Points, in no order, along strands that fork, close into loops and pass close to each other.
Points whose rows are less than 41.3 apart are linked; no others are. Some points are linked to none.
k208: [ 15  -6 -17  -6  22 -18  -4   2 -29  -7  11   1  -2 -24  14   6   2   0
  -7   2 -30  18  -4  -5   1  15 -13   5   7   3   4  -1   4  -2  -7 -19
  19 -16  21  -4   2  -2  10 -10  -7  -8  17   4]
k355: [ -4 -28  -1 -18  37 -18  -4  -8 -14  24  -4  27  -9 -15  10   5  -5  -7
   3  13 -38  15  -3  -9 -10  -4 -11  13   4  -4  -9  -2   2  10  -7 -18
  -2 -20   4  -7  -1  -3  -4 -19 -21  10   3  -4]
k654: [ -4 -22   4 -23   2   8   0  -3  11 -19 -12  -2   1  -2 -14  12  -1  -3
   3 -17  -1 -12  11   1 -14 -14  25   2  19   4   4  14  -4  12   2 -12
   9  14   3  15  -3   7 -20  12   0   3   0   0]
k830: [-27  24   6   7  -7  -3  16   4  22  15 -10  -9  -4  18 -21 -19   4  15
   6   4  10 -29   3  16   9 -13   1 -10 -19   7  18  -6   2  -5  20 -13
 -18   8 -32 -12  -3   2  -9  26  14   2 -13 -18]
k48: [  2  16  16  12 -21  13  16   0   5  -8   3  -7   5  21  -6  -5  -2   9
   1  -1  19 -10  -1  10   0   0   2  -9  -9   9  15  -6  -6   1   7   8
 -14  16  -6   4   4   8  -6  18  15   7  -4  -1]
k841: [ -2 -29   2 -23   1   3 -25  -7  11  -6  -9  13  -8  -8  -1  17   3  -9
   3  -4  -8  -1  13  -8 -12 -20  11   7   6  -6 -14  17   3  22  -5   3
   3  -1  -7   2  -1  -4 -11  -8  -4   5  -1  -2]
k198: [-26   4   8  -4   4 -13  11  16  27  32 -15  -8  -1  -3  -5 -12  -2   2
   0  -7 -10  -9  -2  -3   5 -15  -2   0 -10   3  -2  -4  -8   0  11 -21
 -15   1 -12  -7  -7   9  -8   8  -5   5 -22 -14]
k485: [  4 -23 -10 -17  15   9   4  -4   6 -10  -1  -2   2  -8   1  15  -7  -4
   6 -12 -16  -2  10  -8  -7  -9  14   8  25   4   0   5  -3  11  -9 -15
  10   9  10  12   2   6 -17   5 -16   7   4   4]
k787: [ 18 -21 -27 -12  21   1  -9  -9 -23 -22  11  -2   8 -19  12  20   3  -5
   4   6 -20  12   4 -13  -5   0  13   8  26  -4   6  12   7  10 -18 -13
  30   1  17   4   2  -8   3  -5 -13  -3  24   9]
k839: [ 22  32   5  16 -22 -12 -13   5 -28 -22  13   7   9  15  14  -4   0   3
   1   8  26  13 -19   7   2  33   3  -1 -16 -11 -10  -1 -13 -21 -16  31
   7  -7  15  -3  -1  -8  32 -22   0 -24   8  12]
k474: [  4   2  -4   5  25 -26   9  10 -18  15   8   3  -9 -18   8  -9  -6   5
 -14   1 -28  12  -8   0  11  20 -31   8   0   5  -4 -15   8 -14   4 -20
   4 -21  12  -5   3   3  13  -8  -9  -7   2   2]
k44: [ 15   4  -5  12  -5  11   3  -1  -8 -11  10 -16  12   0   3   3   4  -5
  -4  -2  19   7  -3  -1  -3   8   2  -3  11  -1   8  -4   2  -7  -8  10
   6  10  17  15  -1   3  12  -3   2   4   7  12]
k928: [-11 -13   3 -10  -1  -5 -14   1  19  17 -11   9 -11  -7   3   1   2  -6
   3  -1 -11   6   5  -4  -4 -15  -4   5  -8  -8 -16   3  -1  11   6   0
 -11 -13 -10  -8  -2   0  -7  -9  -5   2 -11  -8]
k645: [ -9  15   7  18   8 -12  21  14   1  33   6   5 -11   0   8 -16 -14   4
  -9   1 -14   4  -7  -1  21  11 -27  11 -15   6 -13 -18   4 -20  14  -6
 -14 -12  -3  -8   3   7   4  -4 -13  -1 -13   1]
k699: [  5  -6 -15  -5  32 -12  10   7 -15  11   5  -2  -3 -22  10   1  -3  -1
  -5  -1 -31  10  -4  -9   7   7 -16   7  13   6   2 -12   6  -5  -5 -22
  10  -9  16   0   2   1   0  -2 -18   2   8   2]
k20: [  9   9 -16   7  17  -7  14  13 -13   3  14 -19   2 -15  13  -3  -2   0
 -14  -5 -15   5  -9  -9  12  11 -11   2   9   8  10 -16   3 -11  -2 -14
  12   0  19   6  -3   5   7   5  -8  -1   6   8]
k680: [-31  -8   6 -18  16 -10   9  11  26  16 -24  -7   4  -5 -15  -3   0   1
   1 -10 -12 -17   3  -4  -2 -18  11  -1   9   4   3   5  -9   1   5 -29
  -5  10  -8   3 -12   9 -17  17  -5   6 -18 -13]
k247: [-11  -2  10  -8  -7   3   2   7  18   5 -11  -6  -3   0 -11  -3   2   3
   2 -12   1 -11   6   6  -3 -13   6  -4  -2   5   4   1  -5   4  11  -9
  -8   9  -7   4  -1  12 -12  12   5   6 -12  -8]
k248: [-23 -15   4 -23   4   0  -7  -2  21  -4 -23   0  -2  -3 -28   3   7  -2
   8  -9   2 -16  10   6 -11 -21  18  -4  12   0   3  15   1   5  11 -12
   1   5 -12   5  -9   3 -16  14   6   3  -8 -11]
k838: [  4   6   6  12  -7   7   4   5   5   8   7  -3  -3   2   5  -3  -5   2
   1  -3   6   5   1   3   9   3 -10  -1  -5   4  -5  -8   2  -9   4   8
 -10   0   3   3   6   8  -2  -3   1   6  -5   6]
k810: [ 14 -22   0  -7  -7  19 -15  -9  -4 -15   2   1   2  -4   0  18   1  -9
  -1  -2  12   4  10  -3  -8  -4   7   3  12  -5  -6  12   6   9 -11  17
   9   6   6  11   7  -2  -1 -12   5   5   8  10]
k423: [  9  36   7  29 -10 -10   9   9 -14  -2  18  -4   3  14  13 -12  -7   7
  -1   8  15   6 -15   4  18  25 -14  -1 -13   4  -6  -8   1 -34  -1  11
  -3  -4   5  -2  -3   0  14  -5   0  -3   2  12]
k938: [  8   1 -24   3  16   7  18   6  -7  -8  11 -24  11 -13   7   2  -3  -5
 -11  -7 -15  -2  -5 -16   4   3   8  -1  22  11  17 -12  -3  -2  -7 -18
  18  10  21  15  -4   4   3  16 -14   9   8   7]
k612: [-12  30   9  15 -27   6   6 -10  12  -9   0   2  -5  26 -10 -16   6  18
  16   2  24 -19   7  20   9  -6   3 -17 -24   2   8  -3  -4   2  10   4
 -12   2 -31 -17   4  -7 -10  20  18  -2  -2 -13]
k899: [ -1  -9   4  -2  -6   4 -15  -2  10  12  -3  10 -12  -4   6   3  -2  -4
   3   0  -5   9   8  -2   1  -6  -8   4  -9  -5 -17   1   4   5   4  11
 -11 -11  -6  -4   6   1  -4 -13  -1   2  -6  -1]
k152: [  9 -27   3 -15  -5  18 -11  -8   2 -20  -4   1   1  -3  -5  19   0  -9
   0  -9   8  -1  12  -3 -12 -10  17   3  16  -2  -3  14   1  15  -7   7
  10  10   3  14   4   1  -9  -4   2   6   6   7]
k189: [ 18 -31   1 -10  -8  22 -24 -12  -6 -21   2   7   4  -6  -1  23   2 -12
  -4  -1  17  -1  12  -7 -12  -6  13   4  13  -7  -9  23   9  16 -17  26
  14  10   2   9   6  -9   3 -18   7   4  11  12]
k411: [-12 -21   7 -26  -4   6 -11  -5  13 -18 -19   2  -3  -3 -24   9   7  -4
   6 -11   6 -15  14   5 -16 -18  24  -4  13  -1   3  20   2  11   9  -2
   7   9  -8   9  -7   0 -18  12  11   0   0  -4]
k394: [-12  11   9  13   6 -14  18  12   9  39   0  11 -11   2   8 -19 -13   3
  -6   1 -17   7  -7  -3  16   4 -23  11 -18   3 -17 -16  -1 -12  18  -6
 -19 -16  -8 -13   4   4   0  -9 -13  -1 -16  -4]
k875: [  0 -33   0 -25  13   1 -22  -8   4  -2  -4  19  -8 -10   5  21   1  -8
   5   0 -18   1  11 -12 -13 -20   9  13  11  -7 -14  16   4  24 -11  -2
   4  -1  -5   2   0  -6 -11 -11 -12   6   2   0]
k510: [ -4 -33  -1 -24  33 -13 -10 -10  -8  18  -2  29  -8 -12  14  14  -4  -9
   8  12 -36   9   4 -12 -14 -14   1  14   8  -6 -11   7   1  20 -12 -15
   1 -13   0  -5  -3  -5 -10 -17 -21   9   2  -4]
k170: [ 20 -11 -33  -9  15   2  -4  -6 -22 -26  12  -9  14 -19  13  15   5  -6
   0   4 -17  14   0 -15  -5   4  17   4  26  -2  10  10   0   9 -15 -13
  32   4  23   8   0  -6   9  -1 -13  -6  25   7]
k138: [-28   1  10 -15   9  -3  14  10  22  10 -21 -12   2   1 -24  -7   4   5
  -1 -10  -3 -25   1   6  -1 -16  11  -5   4   9  16   1  -4  -2  14 -22
  -7  17 -13   5 -11   9 -15  24   7   6 -15 -13]
k408: [ 25 -23  -6  -3  -6  18 -27  -9 -16 -21   4   4  11  -8   5  21   5 -14
  -6   6  23   4   6  -6 -10   4   9   2  11 -10  -7  21  12   8 -24  32
  18   9   9   6   3 -13  16 -24   9  -4  15  13]
k599: [-31 -11   1 -17   5  -4  -6   0  28  12 -25  -2  -2  -3 -28  -3   8  -2
   7  -4   0 -15   6   4  -8 -23  12  -6   7  -3   1  10   0   2  13 -14
  -5   0 -17  -2 -12   3 -13  11   5   6 -13 -14]
k351: [  4   0   9   6 -23  14  -8  -4   8  -6   0   3  -2   8  -4   1  -1   1
   7  -1  18   0   9   7   0  -4   2  -8  -9  -2  -5   2  -1   3   3  16
  -7   3  -5   0   9   5  -6   0  13   5  -3  -1]
k570: [-37  -4   1 -10   7  -6   5   2  31  25 -25  -6   0   0 -30 -10   7   2
   5   0   1 -17   2   5  -2 -22   7  -8   2  -3   5   4  -3  -2  16 -17
 -10   0 -21  -8 -12   4 -10  13   6   8 -18 -17]
k990: [ -2 -22  -5 -19  11   9   9  -2   9 -15  -6  -4   4  -5  -5  13  -7  -3
   3 -18 -12 -10   9  -6 -10 -10  23   7  25   8   5   6  -8  12  -5 -18
  11  14  10  14  -2   9 -20  13 -12   7   1   2]
k291: [ 26  -1  -5   2  -7  -4 -26  -2 -27 -17  11   6   4  -7  15  11   7  -6
  -6   8  11  13  -5   0  -2  23  -5   2  -3 -12  -8  12   5  -4 -19  25
  15  -7  18  -1   1 -10  25 -29  11 -22  14  12]
k452: [-10   3  10  -2 -18   5  -2   1  17  -3  -8  -2  -5   7 -16  -4   5   5
   8  -5  12 -13  10  13  -3 -13   7  -9  -8   0   4   2  -2   5  14   2
  -9   6 -13  -2   1   7 -11  13  17   2  -8 -11]
k939: [  3  -7   4   7 -16  11 -23  -8   5   3   1  15 -11  -1   4   3  -3  -5
   4   6   7   9   9  -1   3   0  -7   0 -14  -8 -21   4   5   3  -1  26
  -9 -10  -8  -8   9  -4  -2 -16   7   0  -3   2]
k828: [ 26 -12  -5   0  -6   7 -32  -6 -21 -16   7   8   6  -9  11  16   8 -11
  -4  10  16   8   0  -3  -5  13   0   3   3 -12 -10  19  13   0 -23  34
  16  -1  12   1   1 -15  21 -30  12 -12  14  13]
k255: [-15 -15   3 -19   7 -10  -6   4  21  19 -16   6  -6  -8   1   3   2  -6
   4  -5 -16   2   3  -7  -6 -19   2   6   1  -5 -12   5  -5  12   3 -13
  -8  -8  -7  -4  -5   3 -11  -4 -10   5 -13 -10]
k82: [-10  -7   9   3  13 -21  10  -1  -1  42  -6  23 -14  -3   7 -15 -10  -3
  -7  12 -27  16 -12  -4   5   7 -30  15 -11  -4 -20 -12   2  -5  15  -6
 -16 -35  -5 -19   3  -1   7 -20 -12  -3 -14  -6]
k752: [  9 -30 -15 -18  23   8  -7 -11  -5 -14   5   5   1 -11   6  23  -5  -6
   9  -1 -18   3  10 -11  -8  -9  14  13  27  -2  -2  10   5  16 -17 -10
  16   6   9   9   4  -3 -12  -4 -18   5  12   7]
k238: [ 16 -10   0   3  -7  14 -17  -5  -6  -9   5   0   3  -3   3  12   2  -9
   0   3  17   8   5  -1  -1   5  -2   0   5  -6  -7   7   9  -1 -11  22
   5   0   9   7   7  -3   6 -17   7   1   6  11]
k225: [-17  28  10  11 -20   2  11  -2  16   1  -2  -3  -5  23 -13 -17   5  18
  11   3  17 -22   5  18   8  -9   2 -14 -23   5  13  -4  -2  -1  16  -3
 -15   5 -30 -14   2  -1  -9  23  17   0  -6 -15]
k554: [ 28  11  -8   3 -15  -6 -19   3 -31 -23  13   6   8   0  18   6   4  -6
  -9   6  17  17 -13   2  -8  31   3   1  -8 -14  -5   5 -10  -2 -21  28
  15  -3  26   1  -1  -8  34 -29   4 -31  12  12]
k802: [ 19   0 -14   5  -1   7  -5  -1 -15 -17  12 -17  14  -6   7   7   9  -9
  -6  -2  16  11  -4  -5  -6  10   8  -2  15  -4   7   2   1  -2 -12   9
  16   9  22  16  -3  -1  19  -9   0  -4  12  10]
k726: [ -1 -35  -3 -27  25  -3 -17 -11  -2   1   0  24  -6 -11  11  22  -3  -7
  10   5 -27   2  10 -12 -14 -17  10  15  15  -6 -11  16   3  26 -15  -8
   5  -1  -1   1   0  -7 -13 -11 -19   7   5   0]
k500: [  3 -34   2 -23  -1  12 -20 -10   5 -20  -7   8  -3  -5  -6  22  -1  -8
   2  -9   0  -6  15  -6 -14 -17  20   7  15  -3  -8  22   3  21  -7   5
  10   8  -3  10   2  -3 -13  -4  -1   4   4   4]
k110: [ -3 -18   8 -19 -16  13 -13  -7   9 -22 -14   1  -2   1 -21   9   7  -4
   3  -9  14 -12  15   8 -15 -15  20  -7   5  -2   2  16   1  13   7   8
   6   9  -7   7   0   0 -13   8  19   0   2  -4]
k626: [-11  -1   3  10 -13  -6 -15  -8  14  25  -4  23 -19   3   9 -13  -5  -2
   4   8  -9  13   0  -1   5  -2 -12   6 -26 -12 -25  -5  -1   1  12  13
 -15 -31 -20 -26   1  -7  -2 -17  -1  -6 -12  -7]
k460: [  7  -6 -20  -3  22   4  14   5  -5  -2   8 -15   5 -15   8   6  -4  -3
  -5  -7 -20   0  -2 -12   6   0   2   3  22   8  10  -9   1  -2  -9 -18
  14   4  18  11   1   4  -4   8 -17   7   5   6]
k950: [  5   8  12  10 -22  15   4  -2   6  -7   2  -2   1  13  -3  -2  -2   3
   5  -2  20  -3   5   8   0  -2   3  -9  -7   3   3  -2  -3   0   4  14
  -9   8  -2   3   7   7  -5   7  13   6  -3   1]
k60: [-13  16  15  -3  -9   5  20   5  14  -3  -9 -15   1  18 -18  -9   5  12
  -4  -5   8 -27   0  14  -2  -9   6  -8  -7  12  25  -4  -3   1  18  -8
 -13  20 -17   4  -4   8 -13  30  20   1  -9 -11]
k702: [ -6  -6  10 -10 -18  11  -8  -4  13 -12 -11  -1  -2   4 -19   0   6   0
   4  -7  16 -11  12  11  -9 -13  12 -10  -2  -1   3   9   0  10  11   7
  -3   6  -9   3   2   4 -12  10  19   1  -2  -8]
k652: [ 10   7   3  15  -8  10   6   3  -2  -1   9 -10   4   4   5   0  -2  -1
   0  -2  14   4  -2   1   5   5  -5  -3   3   2   4  -7   3 -10  -2  10
  -3   6  10  10   3   7   4  -1   3   6   0  10]
k349: [ 20 -10 -28  -5   5   6  -8  -6 -21 -31  11 -14  19 -15  10  15  10 -11
  -5   1   3  14   0 -14 -10   7  20   1  23  -6   8  11  -3  11 -17  -2
  31  10  23  14  -3  -9  19  -8  -9  -9  24   9]
k708: [ -2 -22  -2 -11  37 -21   1  -4 -17  26  -4  23 -10 -19   7   0  -4  -5
  -2  11 -36  17  -6  -6  -6   4 -21  13   3  -1  -7  -7   5   1  -2 -20
  -1 -24   6  -8   2  -2   3 -18 -20   7   2  -3]
k825: [-32   3   0   1  -4 -11   1   3  32  31 -18  -4  -4   0 -17 -15   5   2
   9   1   2 -10   0   5   2 -19   2  -6 -13  -8  -3   0  -3  -2  17 -12
 -14  -9 -24 -19  -9   3  -5   7   4   4 -19 -18]
k625: [ 13  -3  -9  -1  21 -25  -4   4 -27   1  11   5  -7 -23  10   0  -2   4
 -13   3 -29  17  -7  -1   4  22 -25   6   1   2   0  -7   5  -7  -1 -20
  13 -22  18  -6   3   1  15 -11  -4 -10  12   2]
k743: [ 19   0  -5   6  -3   1 -17  -1 -16 -10  10  -3   4  -5  11   8   5  -6
  -2   4  11  12  -2   0   2  15  -8   1   5  -8  -7   5  10  -9 -12  19
   9  -4  16   5   3  -5  15 -20   6  -9   9  12]
k293: [-11  10   7  16  -5 -10   7   3   6  32   1  19 -15   6   8 -19 -12   3
   0   6 -12  11  -4   1  16   8 -21   9 -22  -1 -24 -12   1 -14  18   4
 -17 -25 -13 -17   5   0   2 -14 -10  -3 -12  -3]
k684: [  6  28   6  29 -14   8  30  -2  -9 -12  11 -18  17  31  -4  -6  -7   6
 -10   8  25 -10 -14  -1  -4  14   0  -7  -8  12  32 -16  -4  -7  -4   9
 -17  34  -2  15  -3   1  10  25   4  10   1   8]
k966: [-24   8   3   5 -11  -5  -2   3  27  19 -13  -2  -6   4 -16 -15   4   8
  11   0   7 -12   5  11   3 -16   2  -8 -16  -3   1  -3  -2  -2  18  -8
 -14  -3 -24 -14  -4   3  -7  11   8   2 -16 -17]
k776: [ 11  39  10  29 -18  -6   2   4 -18  -9  14   1   8  20   9  -9  -3   7
   7  11  27   7 -17   7  14  26  -4  -6 -17   1  -7  -3  -5 -33  -7  23
  -1  -5   1  -5  -2  -5  18  -7  -1  -3   4  13]
k709: [  2  -6 -12  -3  38 -23  12   8 -20  18   2   5  -5 -24   6  -6  -6   2
  -9   3 -37  12  -8  -7   8  12 -24   8   6   6   0 -14   6  -7  -1 -28
   8 -19  15  -7   3   0   5  -3 -19  -1   6  -2]
k603: [  3  25  15   8 -27  20  20 -11  -1 -25  -3  -4  12  40 -13  -5   7   7
  -2   1  31 -15  -5  15 -12   5  12 -14  -2   7  22  -1  -6  13   6  19
 -16  24 -10   7   2  -6  -2  25  22  -4   6  -4]
k742: [  4  -8 -21  -8  32  -3  13   6  -9   5   6  -7   2 -20   9   6  -6  -3
  -2  -3 -31   5  -1 -14   7   1  -5   6  20   8   7 -11   2  -2 -10 -23
  13  -2  18   3   2   2  -6   5 -21   5   7   2]
k322: [-16   1   9  -6  -1  -4   9  13  21  17 -11  -7  -2  -3  -7  -6  -2   4
  -1 -12  -6 -10   2   1   3 -13   1   0  -5   5   1  -5  -7   1   9 -15
 -11   7  -8   1  -3  12 -12  11  -2   6 -16  -9]
k723: [ -8   1   5  13  -6  -8  -7  -8   4  26   0  26 -17   5   8 -14  -9   0
   1  12 -14  16  -3   0  10   9 -22  10 -22  -7 -28  -9   4  -8  15  13
 -14 -34 -15 -21   5  -6   5 -21  -5  -5 -10  -3]
k302: [-10  31   8  10 -28  13   2 -18   7 -22  -3   2  -3  35 -15 -14  11  17
  16   3  35 -20   7  23   3  -4   8 -21 -18  -2   9   0  -2   9   5  14
  -7   3 -30 -17   3 -18 -10  21  25  -9   6 -11]
k103: [  7   9 -18  13  10   7  20   9  -8  -6  15 -30  11  -7   5  -4  -3  -3
 -17  -6  -4  -5 -11 -15   4   7   5  -3  12  12  23 -16  -3  -7  -4 -13
  12  17  19  18  -7   5   9  19  -9  10   4   8]
k640: [  9  17 -12  17   9  -2  17  13 -10   0  19 -26   6  -6  11  -6  -3   0
 -17  -4  -3   0 -14 -11   9  11  -7  -1   5   9  17 -17  -1 -14  -2  -8
   8  10  18  11  -7   5  11  11  -6   3   3   9]
k777: [ 16  34   7  22 -19  -9  -9   4 -22 -15  14   3   8  16  11  -7  -1   5
   4  11  26  10 -18   7  10  29  -4  -4 -15  -6 -12   0  -5 -28 -11  27
   4  -8   9  -3  -1  -6  23 -16   1 -13   5  14]
k935: [ 15 -10 -15  -6  20  -6  -7  -1 -19  -6  10  -2   0 -20  11  11   4  -4
  -2   1 -18  14   1  -7   1   8  -8   6  15  -1   1   0  10  -1 -11  -9
  16  -9  17   5   3  -3   6 -12  -9  -4  15   7]
k317: [ -3  18   7  22   5  -6  20  16   0  24  12  -3  -8   5  10 -14 -14   6
  -9  -1  -6   1  -7   0  21  11 -23   7 -14   9  -6 -17   5 -24  10  -2
 -13  -3  -1  -3   2   8   2  -1  -8   2 -10   5]
k149: [  0  24  13   8 -33  17   2 -15   3 -22  -2   3   2  31 -13  -9   6  12
  12   3  34 -14   5  20  -1  -2  10 -20 -14  -1   8   2  -6  11   4  20
  -7   7 -19 -10   6 -11  -7  17  24  -5   4  -7]
k903: [ -6  21  17   6 -17   8  22   4  11  -6  -3 -12   2  23 -10  -9   1  12
  -2  -3  12 -22  -1  13  -1  -6   4  -7 -12  13  24  -6  -4   2  15  -2
 -15  20 -15   2   0   7 -11  28  18   4  -7  -7]
k278: [  1   1   7  11 -25  13 -19  -9   9  -2   0  12  -8   6  -1  -3  -4   1
   9   3  16   3  10   5   4  -3   0  -8 -20  -7 -16   3   0   2  -1  25
  -9  -6 -12 -10   9  -2  -6  -8  13   0  -3  -1]
k975: [-32  -1   6  -7  11 -19   8  12  30  41 -22  -5   1  -4  -5 -12   1  -2
   1   0 -13  -4  -7  -8   3 -19  -2   1  -6  -5  -8   0 -10   1  11 -23
 -14 -10 -13 -14 -12   4  -6   2  -6   3 -22 -18]
k382: [-19 -13   4 -21  11  -9   0   6  24  13 -18  -1  -1  -8  -7   2   1  -2
   4 -10 -14  -6   5  -6  -5 -18   8   4   8   0  -6   5  -8   9   2 -22
  -6   2  -6   2  -7   7 -14   6  -9   5 -13 -11]
k344: [-30  -4   0  -5   3 -16  -1   4  33  38 -21  -3  -3  -4  -9 -12   5  -4
   6   4  -7  -3  -5  -3  -1 -22   0   0  -8 -11 -10   4  -5   1  12 -15
 -12 -18 -18 -20 -13   0  -5   0  -1   3 -20 -18]
k641: [ -7   8  10   8 -11   2   5   8  15  16   0   0  -7   3   1  -9  -4   5
   3  -6   1   0   4   3   8  -5  -7  -2 -15   4  -7  -7  -3  -4  11   1
 -16   0  -7  -4   6  10  -7   2   0   6 -13  -4]
k891: [-11  13   9   8 -18   2   3   5  18  10  -4  -1  -6   8  -6 -12  -1   9
   8  -3   9  -8   6   9   6  -8   0  -7 -20   2   1  -5  -5  -1  14  -1
 -16   3 -16  -9   3   8  -9  10   9   5 -12 -10]
k737: [  8  14   9  20 -32  20 -17 -14  -6 -12   3  16  -1  17  -3  -5  -5   7
  15  11  35   2   5   9   8   7   5 -18 -26  -7 -16   2  -5  -3 -14  41
  -2  -7 -16 -17  12 -12  -1  -8  12   1   2   6]
k501: [  4  28  14  11 -35  21  12 -15  -3 -27  -3   3  11  40 -11  -7   6  11
   9   5  37 -13  -3  18  -5   4  11 -19 -10   2  12   1  -9  13   0  26
 -12  14 -15  -4   6 -12  -1  20  21  -4   7  -4]
k669: [ 23  -1 -24   0  -2   3  -8  -1 -23 -28  13 -15  19 -12  11   9  13 -11
 -10  -2  12  17  -4  -9 -11  14  16  -2  13  -8   8   6  -8   9 -16   5
  25  11  26  15  -4  -6  26 -12  -5 -13  21   8]
k985: [  2   3   2   8  12 -11   1   4  -7  18   6   8 -10  -7   9  -5  -5   1
  -5   4 -13  15  -3   0  12  13 -27   9  -3   1 -14 -10  12 -14   6  -1
  -6 -19   4  -3   5   1   7 -15  -6  -4  -2   5]
k724: [ 14 -11 -11  -3  11   6  -4  -3 -10  -7   9  -9   4 -12   9  12   4  -7
  -2  -4  -3  10   2  -6  -1   3  -3   4  17   0   1  -1   7  -1 -10   0
  12  -1  15  11   3   1   3  -8  -7   2  10  10]
k321: [  2  24  15  13 -20  16  28  -7  -3 -18   1 -10  14  38  -9  -4   2   7
  -7   1  25 -15  -8   8 -11   6   6 -10  -3  12  29  -8  -7   8   5  12
 -18  30  -7  13   0   1   0  27  17   2   3   1]
k52: [ 26  23  -2  12 -21  -5 -19   5 -28 -24  10   7  12  10  14  -1   2  -2
   1   8  29  12 -17   6  -4  29   8  -1 -12 -15  -7   4 -11 -14 -20  36
   9  -2  19   0  -2 -10  35 -23   1 -25   8  12]
k647: [ -1 -15   2  -3  31 -25   2  -3 -16  29  -2  21 -12 -16   5  -7  -6  -2
  -7  11 -32  17  -9  -2   1  11 -30  14  -1   0 -11 -11   9  -5   5 -16
  -5 -29   4 -10   2  -2  11 -19 -13   2  -2  -2]
k87: [ 14 -30 -20 -16  27   4 -11 -13 -17 -15   9   7   3 -17  11  24  -1  -4
   9   5 -22   7   9 -12  -7  -5  11  12  26  -3   1  13  10  14 -19 -10
  22   3  12   4   4  -7  -6  -7 -18   2  19   9]
k184: [  4  27   5  26   0  -9  15  13  -9  10  17  -6  -3   6  13 -13 -10   7
  -8   3   3   5 -11   2  21  20 -21   3 -10   7  -4 -14   5 -29   4   2
  -4  -4   5  -2  -1   5   8  -2  -2  -2  -2  11]
k820: [ 15  15  -6  15   0  -8   0   7 -15  -5  17 -12   3  -3  14  -2   2   0
  -7   0   6  11  -9   0   7  21 -11   1   2   0   1  -6   2 -17  -5   5
   8  -3  20   6  -3   1  16  -9   2 -10   7  10]
k977: [  2  25  14  19 -18  12  32  -3  -3 -12   5 -16  11  33  -6  -5  -6   9
 -10   3  21 -16 -10   4  -5   5   2  -7  -8  15  33 -12  -6   1   4   6
 -20  30  -9  12   0   5   0  29  12   8  -2   2]
k472: [ 14   8 -24   0  16 -10  10  11 -22  -8  16 -16   5 -21  15   0   1  -1
 -14  -3 -24  11 -10 -12   8  13  -5  -1  13   7  11  -8  -4  -4  -4 -19
  22  -6  26   3  -1   1  12   5  -9  -8  15   5]
k432: [-25   9  11 -10   3   0  17   9  19   6 -18 -13   1   8 -25 -10   7  10
  -2  -6   2 -30   1  12   0 -14   7  -8  -3  10  24  -1   0  -2  19 -14
 -10  18 -18   4  -9   8 -14  29  15   3 -12 -13]

A piece is two or more points that can be reached from each other along the links. Count, over all rows, the pieces, the separate loops (a circle has one, a figure eight two, a Y none), the forks (points with three links) and the tips (points with one).
pieces: 5
loops: 5
forks: 6
tips: 6

A fork is a point with three links, a tip a point with one. Leave the first point through the second and follow the links. Name the first fork or tip that comes.
k44, k652: k891
k810, k238: k291
k625, k474: k472
k152, k500: k647
k460, k742: k724
k752, k485: k411
k321, k603: k830
k830, k225: k684
k828, k408: k810

A tip is a point with one link. Name the tips that can be reached along the links from each point below, in the order of the rows.
k291: k626, k647
k640: k724, k472
k149: k830, k684

Name the points in between on the shortest way along the links from the first point to the second, in order.
k554, k810: k291 > k743 > k238
k652, k669: k44 > k802
k875, k52: k841 > k500 > k152 > k810 > k238 > k743 > k291 > k554
k322, k248: k247 > k452 > k702 > k110 > k411
